Points, in no order, along strands that fork, close into loops and pass close to each other.
Points whose rows are less than 149 apart are linked; no others are. Some points are linked to none.
z736: [ 17  13 -22  37 -17 -50  -7 -35  -9   3 -47 -33 -24  23  28  -5  10  14
 -42 -14  11  -1  23   7 -18  -7 -11  36  -4  12  -8 -42  16 -17 -14  19
   7  -6  25 -14   8  -6 -38  -2  16]
z631: [ 40  23  -8 -31  28   2   8  12  -9  -1  -3  12 -25  13   5 -10 -37  -3
   9  39 -12  39 -19 -18 -17  15  12   1 -50   8 -24  -1  -6  20   7 -41
  -7  19  25  14   7 -23  60  24 -36]
z532: [ -9  -3   2   9  12 -41  31   6   2  10 -18  30  -2 -28  -2  14  34   6
   7   7 -18 -15  -2  12  21  16  -3 -16 -30 -22  18  -6 -40  -2  -8  52
  67  20 -13  42  -2 -12 -25 -23  52]
z705: [-10  52  -4 -18 -14  -3  11  10  17  18   3 -15 -31  -6 -21  17 -10  -9
  -1   6 -27   1 -58 -34 -16  -8  17  -6  10  -6 -15  25 -30  42  23  23
 -26  40 -34   5  35 -18 -44  43  15]
z71: [ 10  41  40  21   5 -44  30  12 -10  38  30  39 -33 -54  10 -12 -15 -24
  -2  13 -43  11  -1 -27  13  14   9  14  -6   5  30  -7   3  14 -12  43
 -42  -4   9  25  26 -29 -33  -2   7]
z218: [ 40  43 -35 -34   3  26   9 -31  46 -31 -14   5 -23  -2  39  -6  -2  11
  -7   0 -15  18  -8  -4 -19  -1 -17  -3 -38  14 -39   0   5 -15   1 -51
  28  14   3   4   5 -32  38  23 -43]
z711: [ 17   5 -38 -40  10  21  23  13  16  -8  58 -14  18   4 -27  18  27 -25
   1  -5 -38  20 -38 -33  20 -13 -16 -26  10   2 -16  20 -39  -5  11  10
   2  -2 -42  36  -3  31  69 -18 -27]
z483: [ -7   3   9 -32 -40  11 -13 -30   8   3 -51 -35  27   9  -3  10 -23  13
   3   7  43   2   9  31 -22 -23   5  32 -51 -21 -23  14  35  17 -13  15
  43  -6  35  14   3  -5 -18  -2  30]
z28: [-20 -25  13  22 -44  61  -9 -24  63   0   1 -22  19 -22  -2  -9  18  -4
  39  -6  50 -26 -22   5  11 -20 -18  16  56  22  -6  18  46 -44  -8 -33
  41  20 -10 -10  11  -7  -3  18  27]
z97: [-12 -30  23  15  -4  23 -21 -39  -6  12  11 -36 -18   8  13   6 -12  16
   7  -6  -4  47  28 -24 -68  31   6  37 -19  14 -19  16  27  36  10 -17
  17  42  17 -23   8 -24  -4  37  19]
z585: [ 12  37   5 -18 -44   0   1  12  -3  -4 -13  -4  -1  66  -3  -4   4  11
 -28 -23  33 -35 -33   0   7  16  22  40  12  -1 -42  -9  28   3  22 -20
 -28 -20  11 -17  16   2 -10  -8 -34]
z568: [  3 -10  12  18   9 -22  30   4  44  -2 -13 -14  13 -48  17  27  56 -16
  27 -12 -16   4  10 -10  33   2 -39 -14  -7  -5  23  -1   0 -42 -10  41
  79  12 -18  20 -20  16   8 -13  50]
z208: [  5 -12 -16 -18  -2  22 -24 -27 -50  10  63  20  41  -5 -60 -25 -10  26
 -27  -9 -23  11 -19  34  -8  -1  54 -20  28  23 -38 -11 -18  49  -1   4
 -29  16  -7  27   7 -14   4 -30 -18]
z219: [  7  13  -2  43   0  22 -48 -10 -35  -6  48  15  13 -33 -21 -51 -50  19
 -40 -42 -29  42  11  16 -13  18  -6   2   2  52   0 -40  13 -18  17   4
 -50   2  41   9  -5  11 -21  14 -38]
z669: [ -3 -17   4  60   7 -15 -50  -1 -35 -17  23   7  51   0  10 -31 -25  16
 -38 -38 -11   3  40  36 -13  12 -16  13  19  39  27 -29  19 -24  -8   8
 -11 -29  46  -5 -24  16 -15 -18   1]
z921: [ 18  -4  19 -42  -1  13 -20  25 -14   9   0  53  61  24  -9 -19 -16  10
   0  29  -9   0  21  46  26   9   8  -5 -51 -29  -1   5  26  16  25  -1
  -2 -12  37  23 -35   2  54 -64 -32]
z495: [-16 -29  15   9  28  14 -11  23  -8  15  30  21  17 -36   8 -25   4 -28
  14 -17  -6  -8   6  14  -1  16  -8  -3   9  12  63   9  31 -17  34 -21
  17 -15  -2  -4 -67   4  -1 -17 -23]
z807: [  9   0  38 -12  -5   5 -14   5 -25   5   3 -19  41  27 -24  -7 -10  23
 -26  -7   2  -5 -32  25 -15  26  40  32 -10 -32 -18  -7  -5  57  10  15
   4  14  28  16   7   0 -12 -32  16]
z791: [-27  -7  -6 -37 -62   9 -22 -31  17  28  -7  70  18 -12 -15 -12   5  23
  30  -2 -13 -13  42  21  15  -4   5 -12 -23 -15 -19  24  45   1  16  29
   3  30   8  21   0 -15 -14  18  22]
z419: [  1  18 -23 -42  12  26   9  28  28  17  36  58  -7 -31   6  12  -8 -20
  18  41 -37  -2 -65   8   1   6  34 -48  -4 -16   0  20 -19   1  10  -8
 -56  25 -38  41  54  -4  41  62 -61]
z43: [  7   2 -43  18 -21 -23  10 -54  20 -29 -34 -17 -37  18  24   8  33  33
 -24 -37   8  22  34  -6 -13   0 -26  20  -5  14 -25 -22  19 -36   2  -4
  51  14   4 -12 -12  -2  15   1  10]
z337: [  1 -44 -28  -4  -5 -11 -13 -11 -22   3  -8  53  -4   7  -3 -26  25  34
  -9 -32  25 -34  35   3  30  18 -11   6   2  17  -2 -29  26 -56  13 -16
  24 -19  -3 -13 -42 -11   4  -8 -24]
z944: [ 20  12   4 -38  21 -28   0  12 -18   8   7  12  32  11 -22 -24  -1   1
  13  23 -32  20  19   9  11 -12 -11 -24 -28 -16 -21  -2  -4  40  18  26
 -11   1  12   3 -14  13  28 -51   6]
z177: [ -1   6   0 -13  17 -14   7 -14   2 -12   8 -23 -26  -7  14  10  24 -15
   4 -25 -19  43  13 -65   2  20 -16  16   0 -14 -10  14  16   9  12  12
 -24  22 -26 -23   8   7  12   9  -2]
z415: [-14 -39  26  35 -24 -34  -1   7 -19  50 -38   7 -13 -10   7 -19 -16 -25
  32  -5  52 -20  60  -1   4  -9 -12  39 -20  -8  50   1  56 -20  12  13
  -9 -29  41 -22 -20  -7 -30  10  22]
z279: [ -7  41  21  29 -30   4 -14  17   1  30  36 -12  -4 -14  -9   3 -13 -16
 -29 -19 -24  18 -14 -21  -1  19  -1  34  22 -15  27  27  25   1  40  34
 -59  23  -6  19  48  13  -3   1 -18]
z961: [-33  19 -22  50 -36 -58  13  -5  16 -14  -6   9  -7  12   4  52  16   0
   8  12 -12  -6  25   1   0   4   7  -9  35  12  24  -3 -11 -19 -35  10
  33 -12  -2  23  27  -8 -25 -17  53]
z659: [-10 -18  20  24 -25 -35  18 -13 -12  45  -6  30 -16 -59  11 -18   5 -26
  26   3   3  -3  61 -11  26 -30 -14   9  -1  -5  46  19  45 -34 -35  34
 -31 -18  20   4  11 -10 -23  37  24]
z559: [ 23 -29  -3  14  60 -39  14  -8 -49  14  -9  38 -52 -54  -2 -46 -14   6
  -4  19  -4  -3  39   1  17  -9  -2 -27 -26  -2   7 -26 -22 -16 -33   2
 -41  -8   3   7  31 -29  15  11 -35]
z854: [ -6 -21  -6 -47   0  -9  -1 -19   6 -10  11  -8  64   4 -12  17  35  10
  38  -7 -22  17  28  -3   0  -7 -12  -7 -10  -6 -29   6  25  21  -2  27
  44  -6   2   3 -36  23  26 -22  30]
z233: [  4  -5   1   9  32 -48  -8  25 -35  16 -20  34 -24  11 -22 -37 -14  13
  22  10   4 -28  43  18  13  -3  -9 -34  -4  -8  -1 -25   0  17  26  18
 -48 -13   1 -59 -20   9 -36 -28   8]
z564: [-23   9 -26 -55  -9 -29  27  10  36  -6 -30  17   8  28 -22  50  12   3
  53  48  -9 -25 -13   0  -4  -9  24 -45  -9 -21 -24   7 -40  31 -19  17
  32  -4 -17   7   8 -12 -26   6  52]
z216: [-15  13   3  36  -2 -39  29  16  53 -16  -4  -1 -13 -42  30  48  39 -40
  27   8  -9  -4  10 -19  26  -7 -18 -32  41   2  58  -4  -9 -51 -40  18
  37 -25 -17  18   6  -2 -20  -3  46]
z11: [ 50 -11   2 -40  56 -10   6  -4 -11 -11 -22  -8 -51 -45  13 -34 -33  -2
  23  11  -6  19 -13 -46   8  -5 -12  -8 -39   0 -14 -14  -9   2 -14 -44
  -3  -7  13   5 -17 -20  18  45 -28]
z383: [-13 -21 -22 -14  53  35   3  23  25 -34  -7 -32   3 -26  28  29  -8 -34
  15  46  -6  10  -9  -1   5 -41 -44 -39   9 -34  46  35 -58 -23 -28 -15
   0 -13 -30   3   7  32  45  27 -16]
z199: [ -5  18  22  43   9 -14   4  14  40  -3  -3 -13 -39  14  58  18  13 -37
  -4 -27  11   1   6 -32   0  37 -11  23  41   5  39 -11  47 -39  32 -19
 -21 -10 -10 -64  -9 -10 -19  -8 -21]
z891: [ 24  43   3  27  -3   2 -21  22 -45   7  10  -2  -4   7 -40 -42 -54  19
 -28 -12  -4  22 -24  12  -8   4  21  14  -2  31 -14 -27   2  25  18 -11
 -75   3  41   0  16   5 -16   5 -28]
z818: [ 12  18  -3  19   3  58 -30 -26  -1 -21 -24 -25   9 -35  31 -15 -19   5
 -36   0  -5  21 -18  33  -6  -5 -13   9  -8  -3  11   7  11 -22 -13 -24
  -3  39   2  10  26  -6  -2  29 -24]
z608: [-17 -45  39  -3   9 -11 -23  10  36   6  39 -38  22  22  -8  11  11  -9
  20 -44   6  22   5 -29 -44  37 -16  21  -1  -7 -11   4  54  23  48  14
  51 -12  52 -16 -48  27   4 -19  37]
z969: [ -6 -28  -7  33  -7  51  -1   3  40 -17  -6   5  -4  -7  20  -8  15  -8
  22   4  54 -48  11  19   5  -3 -23  -3  56  33   6 -13  22 -76 -30 -64
  42 -28  -6 -15 -23  -5  -8  19  -1]
z599: [-14  43  21  17  25  -7  10   9  48 -16   7  15  14   3  51  29  39 -29
   2   2 -22 -16 -31 -12  -4  52  12   2  54 -13  13  10  33 -19  10 -15
 -27  11 -40 -55   3  -1 -37  -9 -18]
z247: [-18  23 -13  18  22 -28  11  53 -17  -4 -39  28  -1  73  38  -1  -4  -2
 -24  15  15 -26  13  34  14   5 -11   2 -20 -11  46 -12  14 -12  29 -23
 -29 -42  21 -47 -28  14  28 -35 -60]
z640: [  9 -21 -17 -31   1   2  33 -17 -33 -21   3  17   3  24 -16  11  35   5
   5  11  11 -31  27  -7  32 -20  20   1  39 -15 -17  -5 -17  -6 -57 -16
 -17 -41 -27   6  22 -13  41 -29 -17]
z333: [ -9 -20 -11  20  51  20 -21   4 -39  22  43  40   3 -61   0 -28 -29  -9
   7  30 -43  40  11  16 -13   4  -3 -36 -27   3  26   8 -11  -1  -2   9
  -1  30  -3  40 -14   1  25  11 -32]
z79: [ 37   7  -4 -21 -11  10   3  -7 -23   1  -5  29 -26 -23 -27 -48 -45   8
  -4   7  34 -27 -22  19 -11 -11  47  -6 -21  23 -20 -20 -30  14 -31 -53
 -16 -21  19  34   5 -44 -26   9 -19]
z545: [-29 -43  36  11   1 -15  11  11 -29  -7 -32 -35   5  69  -3  35 -14  13
  -6  23  61 -17  18  16 -14  -2  -3  29 -25 -15  -2 -24 -27  27 -15  20
  38 -30  37 -12 -19  38  10 -54  34]
z336: [ -9 -18 -13  -3 -45 -29  14 -31  20   9 -29  16  -6 -51   3  -4  15  -9
  35   0  11 -25  25  19  28 -48 -21 -13   4  10  17  12  30 -44 -52  11
  31 -11  15  34  14  -4 -23  52  48]
z319: [-17  12 -26 -14 -10 -16 -12  23  -7  -3 -27  14 -20  32 -37 -21 -35  -2
  21  27  33  -7  27  13  -9 -19 -16 -40 -12 -10  -8   7 -31   7   5   7
 -29   0  11 -27  -7   8 -34  13  27]
z236: [  3 -10 -13 -12  -2  15  25   8 -22  -4 -16   4 -29   5 -25   0 -26   6
 -16  41  38 -31 -27  17 -11 -25  37 -13  -1 -12   3   5 -79  18 -49 -28
  -2 -10 -11  24  37 -35  -7  24   4]
z853: [  3  42 -43 -12 -28  24  -4 -54  41 -40 -26 -18   2  50  44  27  17  35
 -35 -17  -9  23  23  24 -34  -3 -10  18 -21   5 -40   2  17 -14  -7 -19
  38  11   8 -13   0  -6  33  -7 -35]
z110: [ -3 -17 -14 -20  15  -3  -1   0 -36  -3 -52  -2 -14   1 -24 -17 -39  12
  -6  58  27 -20  20  31   5 -52  11 -31 -11 -37   6  10 -42  19 -33   2
 -52   3   1 -15  39 -16 -10  22   6]
z98: [ 30   1  31  -1  51  11   2 -15   8   8 -24 -11 -35 -83  49 -25  -9 -23
  10   7 -15  12 -14 -34  10   1 -23   6 -15 -11   3   0  37 -25 -17 -22
 -19  21  -2 -13  -1 -13 -19  55 -23]
z63: [ 23 -31 -11 -37  25  46   8   2  20  -6  13 -13  20 -49  20  15  16 -34
  15  22 -26  22 -14 -22  35 -27 -24 -20  -5 -28  23  36 -12 -19 -14  -6
   5   0 -31  39  18  13  81   9 -23]
z196: [-30 -46   2  37 -10  -3   2 -31 -48   3  -7 -29 -25  15   1  14 -14   2
 -12  15  22  15  40 -22 -23 -15  16  37  14   3  13  13 -28  24 -35  -6
 -20  12  -8  -8  32  -7   0   6  35]
z842: [ 12 -10   8 -43   7  -1   7  -4  23  -1  19  48  11 -32  -9 -15  45   9
  16 -43  -5 -33 -12 -29  36  25 -12   0  12   1 -15 -21  42 -39  33  -5
  32  -7 -22  -5 -56   8 -12  -5 -10]
z291: [-23 -14  18  -4 -20  52 -42  -4  64   6  11 -23  45 -12  14  -8  -5 -20
  46   1  11   8  -7  15 -15  -6 -40  -6  13   7   1  41  59 -13  21  -6
  30  32   9 -14 -19  24  -3  19  29]
z74: [ -6   9 -11 -45  -1 -13  17  -8  34  10   3 -33   0   0  -2  54   8 -15
  35  27 -42   4 -45 -38  -5 -12  31 -30  13 -11 -18  21 -42  52 -10  32
   9  20 -37  16   8 -22 -36  25  54]
z685: [ 19  30  -6 -23  -7  14 -23  19   4 -20   0  35  52  -4   0 -27 -13  -7
 -26  -7  -5 -13   3  27  35 -15 -28  -9 -14  -6   9  -8  26 -31  18   1
  -4 -28  24  19 -41  21  12 -26 -37]
z657: [ 26  -4 -27  17   5 -22  14 -24 -44  -3  22   2 -28   8 -26 -30 -29  19
 -14  31 -19  19  56   8   0 -47  -3 -14  -8  37 -20  -1 -21  12 -28  -7
 -59  -9   7   1  59 -14  56 -35 -26]
z474: [-13 -13   2 -53   5 -14  16   6  25   2 -10  72  12   2   4  24  29  -8
  60  44   4 -40  16   3  -7  31  38 -41   2 -27 -12   9  -5   9 -29 -21
  15 -16 -17  -7 -25 -26 -24   4  16]
z762: [-35 -79 -15  13 -13  27 -13  -5 -24  18  22  23 -13   6 -34 -10   3  -3
  14   4  31   0  36   9  -4  -5 -11  -7 -15   2  17  35 -25 -17   0 -11
  43  14   0  22 -28   5  38   5  22]
z282: [-29 -45  28  42  28  15 -25   9 -20  18  50 -38 -12  13   3   9 -15 -11
   0  -8  -6  42  16 -34 -46  34   2  23  13  -7  18  20   3  38  34  -4
 -16  25  18 -26 -28  17  -1   7   2]
z837: [ 22   0  38  52  34   6 -22  20  -9  -2   1 -13 -11   3  40 -15 -11  18
 -36 -22   2 -26 -53   4  -7  52  29  42  27  12  11 -33  10  -7   7 -49
  -6   5   1 -15  10 -11 -45  -5 -31]
z978: [ 20 -15  46 -13  31   6  -1 -31  21  -1  20 -25  11 -48  44  -4  37 -13
  15 -29 -29  30  -4 -48   4  19 -12  22  26   8 -11  14  62  -9 -10 -10
  -7  16  -5 -38  -1  -9   4  23  -4]
z61: [  9 -18  43 -17  27  -5  -8  30  37   8  36 -41   3  18   2  13  19 -22
  18 -51  -3  11 -41 -56  -7  48   3  21  17 -30  -4   0  29  27  69  -2
   6  -6   6 -29 -44  27  -3 -32  -5]
z146: [-37   6  45 -12  10 -17  11  24  12  -2 -17 -62  20  58   4  69 -25 -16
 -11  50  19   6 -29 -14 -20   7   1  24 -30 -32   2  12 -18  37   1  34
  30 -16  23 -23  -2  26  12 -37  31]
z718: [ 13  46 -26   1 -68 -16  13 -15  26 -12 -21 -13 -10  46 -32  11  34  26
 -36 -61  37 -25 -28   8   4   6  10  24  29   3 -44 -44  20 -22  31   7
  14  -1  -7 -15  -2  12 -42  -2   8]
z827: [ 11  -4  -5  -9  26 -44  41  -9 -40 -19 -10   4 -15  67  23  18  36  14
  -9  12  -6  -5  33 -11  30 -20   8  -2  21   2 -25 -11 -15   9 -35 -11
 -39 -40 -11 -50  20   4  61 -47 -27]
z290: [-17  -1  25   4 -52  19 -19  -7  61   6  -8  -1  24 -35  43  33  10 -22
  40   0 -24 -13  -3  10  28 -18 -19   4   2  -4  41  42  37 -26   5  28
  19   6   2  49  36  -4  15  -6  34]
z911: [ 22  -8 -19  15 -23  57  -4 -47 -28  -7   2 -32   5 -33 -10  -9 -22  26
 -40 -29  18   5 -17  33 -17 -28  41  22  -6  21   4   4 -36  14 -36 -30
  14  14 -19  32  22 -27   7  11 -14]
z165: [  2  10 -29 -46 -29  44   1  -3   4 -31 -36   2  39  35 -30   2   5  10
  12   2  32 -33   6  41   8 -16   2 -26  -3  -9 -40 -11 -13  -4 -27 -14
  32 -30  -4   9 -29   9 -12  -1   6]
z546: [-16 -52  30  26  18 -17 -10  -5 -58   7  19 -54 -12  35   0   5 -23   0
   6   0   1  36  51 -39 -21  -4   0  29  17  -1  10  10  -2  50  -2   4
 -51  -9  29 -33   1  20  23 -16  18]
z223: [  6  34  -2  64 -15 -40   2  39  19  -7  17   2 -48  47  26  -2   0 -16
 -32 -40  21  -1  -9 -32 -17  31 -27  32  15  42  19 -22   9 -40  48 -21
 -12 -17   3 -32   2   6   8  -3 -21]
z286: [-10  13  -4 -12 -13  18 -39   4   7  -3 -21  -8  45 -19   3 -29 -18 -15
  13 -11   1  16  34  19   8 -30 -55  -6 -21 -15   9  19  51 -14  22  28
  -4   3  25  -6 -33  46  -8  14   2]
z996: [-17 -18 -29   8  30  11  20  20  12 -35  16 -31 -27  11  -9  23   3 -30
  14  23  16 -12  -7 -18 -12 -20 -30 -38  45   7  15   7 -69 -20 -37 -21
  27 -29 -32   3 -23  28   6  14  18]
z848: [-21 -21 -26 -41 -51  42 -25 -31 -13  17 -43   9  21   1 -22   6  -5  35
  16   0  -5  10  25  43  14 -40  11 -17 -46 -40 -11  36  -3  35  14  32
  -5  46  -8  23  29  -9  18  11  15]
z722: [ 12   2  -7 -70  22   5  23   9  39   5  13  80   2 -22  20  11  13 -16
  34  48 -20 -20 -21   0   7  26  28 -44  -8 -32  -5  10 -18   1 -21 -25
 -23  -9 -30  26  17 -29  23  38 -35]
z452: [ 30  22   4   3  32 -47  39  -7 -38   0 -13  10 -19  28  17  -4  -3  16
 -16  51 -20  -1  17   7   8 -18  24   2 -17  16 -20  -7 -14  33 -39 -10
 -43  -6  17 -28  47 -39  32 -23 -28]
z134: [ 15  59  12  20   8 -41  34  31   0  18  29  22 -39 -16   7  -7   4 -14
 -23  11 -28  15 -28 -36   3   7   4   9 -18  35   2   9 -14  -6   5   2
 -31  11   3  16  52 -36  22  26 -31]
z621: [ -3  72   9 -31 -31   2   5  40  24   9 -24  49  29  42 -13 -12 -13   4
  -3  44   8 -15 -33  42  -1   5  23 -23 -51   6 -37   9  -4  23  18  -3
 -15   6  39   3  16 -14   2   6 -24]
z983: [  9  20 -24 -22 -22  -7   8 -24   7 -19  29  18   9  -9 -34  -6  38  38
 -23 -64 -11 -16 -19 -11  10  25   9   3  38  18 -40 -42  13 -14  26   6
  26  11 -35   0 -27  -4 -25  -9   2]
z520: [-10 -32  -6  16   6   4   0  19   1  23  31  17 -24 -10 -15   8  17 -23
  10   5  -3   7  -3 -15  -5  24  -7 -15 -30 -12  23  29 -45  -3  27  13
  47  24 -15  41 -24  -6  17 -15  14]
z51: [ -9 -25  32  -9  22 -26 -21 -20  10  13  27 -10  23 -10  13 -10  10   8
  38 -21 -23  24  17 -11 -54  43   4   8  -4  21 -24   2  40  35   7   1
  42  15  35 -27 -41  -5 -30  25  42]
z31: [ 21  -7  25  39  46 -10 -25  14 -12  -7  48 -24  -3 -40   8 -34 -14  -6
 -20 -36 -21  11 -38  -9 -22  41  -5  12  22  41  11 -28  -9   3   6 -20
  19  -2   7  14 -18   6 -36  -2   4]
z675: [  7   3 -18 -16  -4  32   5 -12 -32 -25  42 -20  46  42 -48   1  14  45
 -36 -21 -24  16 -25  35 -15  -9  25 -16  13  21 -37 -23 -57  44 -11   5
   9   1  -5  13 -15  14  36 -45  -5]
z391: [ 20  -2 -33  23 -33  62  20 -41  11 -24   5 -44 -11 -31 -23   8  13  33
 -40 -58  24   2 -20  17   0 -34  -1  10  25  21  -8 -17 -38 -20 -14  -4
  45  17 -46  24  10  -3  18   1   2]
z320: [  3 -17   9  12  39 -38  -6  36 -40   9 -36  -1 -10  48  14  -6 -24   6
   8  21  10 -17  46  20  28 -18  -2  -4  -7  -9  27 -12  17  31  18  -8
 -59 -46  21 -55 -16  15   7 -50 -28]
z768: [-10  20 -24  30  10  45 -22   2   6 -24  -3 -42 -13 -37   7  -3 -13  -7
 -37 -14 -16  31 -41   7   5 -21 -28 -22   5  -4  25  18 -41 -17  12  18
  -9  43 -41  14  41  32  -2  23  -1]
z357: [-15   6  -9 -32  26   9  44  16  32 -33 -24 -16  35  15  16  69  61 -20
  22  19 -18 -17  -1 -21  28  -4  -2 -18  26 -44   5   6 -13 -15 -33  16
   0 -11 -57 -32  -4  43  10 -14  12]
z989: [-10 -33  -4  25  -6  52   9  22   6 -29   3 -11 -30  30  -8   8  -6  -8
  13   5  54 -39   3   7 -16  13  -9   1  23  27  -3 -17 -42 -33 -31 -55
  53 -24  -7   9 -33  11  -5   2  12]
z24: [ 14 -11  -2 -55  -5  -6  23 -53  -4   2   4  33  48 -42  13  -6  38  21
  25  -4 -46   6  11  12  14 -30   6 -11  -4   1 -26  -1  25  20 -41  16
  27   3 -19  23 -13 -13   6   3  23]
z805: [ -1  71  14  25 -12  -7  17  63   4  30  25   1 -20 -15 -22  -6  -8 -20
 -30   9 -11  10 -77 -31  -1  -4  12   6   2  20  -8  28  -9  18  53  19
 -51  34 -11  11  42  -2  -3  44 -20]
z908: [-36 -22 -12  32 -22 -15  17 -25   3 -14   1 -36 -34  -7 -16  45  20   0
  14   0  10  12   3 -32 -10 -13  14   4  41   5   8  15 -28   9 -23   5
  24  22 -34  11  21   6 -19  13  68]
z871: [-43 -15 -22   3 -51  11 -32   0 -13  18   9  58  20 -15 -53 -22   4  11
   5 -22  16 -24  20  30  21  -1   9 -28  20  -4  10  11  10 -23  23  29
 -18  14 -14  18 -15   6 -39   5  20]
z959: [-23  -4  27 -34 -27  22 -16   9  38  -1 -22 -54  53  16   5  64  -6 -14
  28  33  14   4 -18  14 -15 -11  -5  17 -23 -33  -9  32  27  27  -1  32
  43 -14  10  21  10  25 -10 -19  48]
z885: [ 24  -3  16  42  32 -41  16  10 -54  35 -13  11 -35 -40  11 -27 -15 -11
 -19   4  -1  -6  10 -21  28   6  11  23  -8 -16  41 -28   5 -12  -6  12
 -51 -10   6   1  21 -21 -13 -11 -29]
z751: [ 16  41 -13  22 -39  -1 -20  -6 -37  13 -14  22   1   4 -57 -54 -15  13
 -57 -38  16  -2 -17  52  18   6  33 -13 -18  25 -14 -38 -36  12  16  24
 -55   5  14  -7  25   0 -47  -6  -2]
z57: [  6  -5  15  37  50  13 -23   0   3  -2  26 -58 -11 -67  13 -21 -11 -33
  -5  -3 -12  32 -36 -29 -12  -8 -36  -5  24  18  27   7 -14  -4   2   9
   4  27 -21   1  -6  17 -32  15  25]
z772: [  7 -24 -10 -10   4  16 -21 -15 -40  35  48  65   9 -34 -41 -42 -27  16
  -2  31 -40  19  20  38  12  -7  25 -41 -25  15 -14  -5 -17  24   2  20
 -31  28   2  48  19 -21  26 -24 -22]
z329: [-30  26  28  24   7   8 -15  39  -5  15   2 -13  26  24  15  30 -15 -24
 -21  16  -8   9  -3   7 -10  20   9  21   7 -43  57  32  23  24  35  22
 -41  12   1 -24  10  20   2 -14 -18]
z561: [  5  -6   0  34  57   3  -6  -4 -55  24  -2  32  -7 -40   8 -27 -42  15
  17  46 -36  34  74  18  -9   1 -21 -22 -29  -5  29  -5  11  -7  -7   5
 -46   7  27  -8   4  -1  26   4 -47]
z404: [ 13  -1  -5 -11   1 -10   5 -30   4 -14   4   3  -6 -37  12 -13   2 -10
  20   2   2   0  19  -3  -5 -22 -10  -1  12  28  -5   4  10 -16 -46 -25
  25 -22  -1  22   0 -23 -16  23  22]
z46: [-14 -15   4 -25 -59  52 -29 -38  -7  13 -28 -49  31   0 -31  -6 -11  26
  -1 -35  28  22  -4  25 -15 -38  23  20 -21 -32 -13  33  21  44  18  17
  -2  41   3  -4   4   8 -25  30  23]
z654: [-10 -50  31   4  -8  23  -1  14 -21  -5   2 -31   6  44  -3  12  -9  -2
  16   8  47 -29   0  -4 -20  13  20  33  12   8  -6   1 -13  23 -19 -35
  37 -32  17   3 -31   9  -9 -21  22]
z400: [ 34  55 -12 -29  32 -14  27  12   8  -9 -28 -38  -4 -29 -18  -9 -44   4
 -27  16 -13   3 -66   0  -6 -34   0 -28 -27   6 -13 -16 -60  29 -14  11
  28  10  -9   2 -16 -13 -42  32  19]
z169: [ -4 -20  -9  22  -4 -24 -12  24 -11  10 -27  22  -5  50  32   2  11  12
 -11 -37  25 -34  25   2  24  12  -9  20  19   1  36 -32  43 -41  35 -16
  -4 -54   3 -30 -46  11  -6 -32 -39]
z934: [ 39   9 -22  55 -44 -32  -8   1 -30   8 -29  -5 -11  36 -12 -42   3  13
 -70 -40  32 -19 -24  29  10   1   0  21  -4  27   2 -63 -32 -33  10  23
 -19 -19  18  -1  14   6 -37 -10  -1]
z868: [-18 -22 -43   3 -36  40   7 -19  18 -13  13 -33 -26 -14 -36  23  24  11
  15 -21   3   8 -28   2  -1 -29  -2 -26  15   5 -11  17 -57  -2   7  11
  52  30 -42  49   9  11   4  10  39]
z458: [-20  52  13  -1   3 -46  20  20  59   0 -28   6 -22  19  20  40  -1 -26
   4  34  -1  -8 -11 -18  -6  29 -12  -2 -31  -2   2   9  -9 -17  11  23
  37   5   6 -21  12 -21 -28   7  26]
z86: [-13   5 -47 -27  10  26  20 -12  -1 -40  35  37   8  24  -9  20  28  14
 -10   3 -17 -11  -5  -6   0   3   2 -19  31  12 -22  -2 -34 -20 -22 -19
   1 -11 -50   5  13  10  51  -3 -46]
z565: [-11  26  20  -7  21  -9   0  16 -12   4 -18  -8 -12  45  15  16  -7   4
  -3  13  -8  16  -3 -29 -10  38  12  26 -18 -35 -15  10  15  34  33   4
 -39  37   2 -52   5   1  12   9 -31]
z581: [  4  31  34  -4  -6 -23   9  38  37 -12   7 -39 -20  65  16  20  11 -10
 -10 -40  27  -4 -44 -44  -5  33 -11  41   4   7 -23 -11  27   2  55 -15
   6 -33  17 -38  -6  24  12 -19 -22]
z582: [ 14  -7  15  -4  -9  -6 -11  18   1  -1 -13   2  22  78  23  13   7  27
 -14 -33  20 -53  -6   2  23  18  13  44  34   0 -24 -39  39  -8   0 -25
  -2 -75  19 -18 -21  11 -12 -39 -39]

A fork is a point with three links, a tip a point with one. Leave the first point through the second and follow the links. Name the first fork or tip that comes.
z969 / z28 -> z415
z177 / z978 -> z669
z805 / z134 -> z675
z871 / z791 -> z989
z751 / z934 -> z805

A piece is all that can be reached along the links. How many separate loops has the piece of each point below (a circle has one, a figure eight two, a Y none), and how many tips (points with one link)?
z657 -> loops 0, tips 3
z31 -> loops 1, tips 4
z71 -> loops 0, tips 3
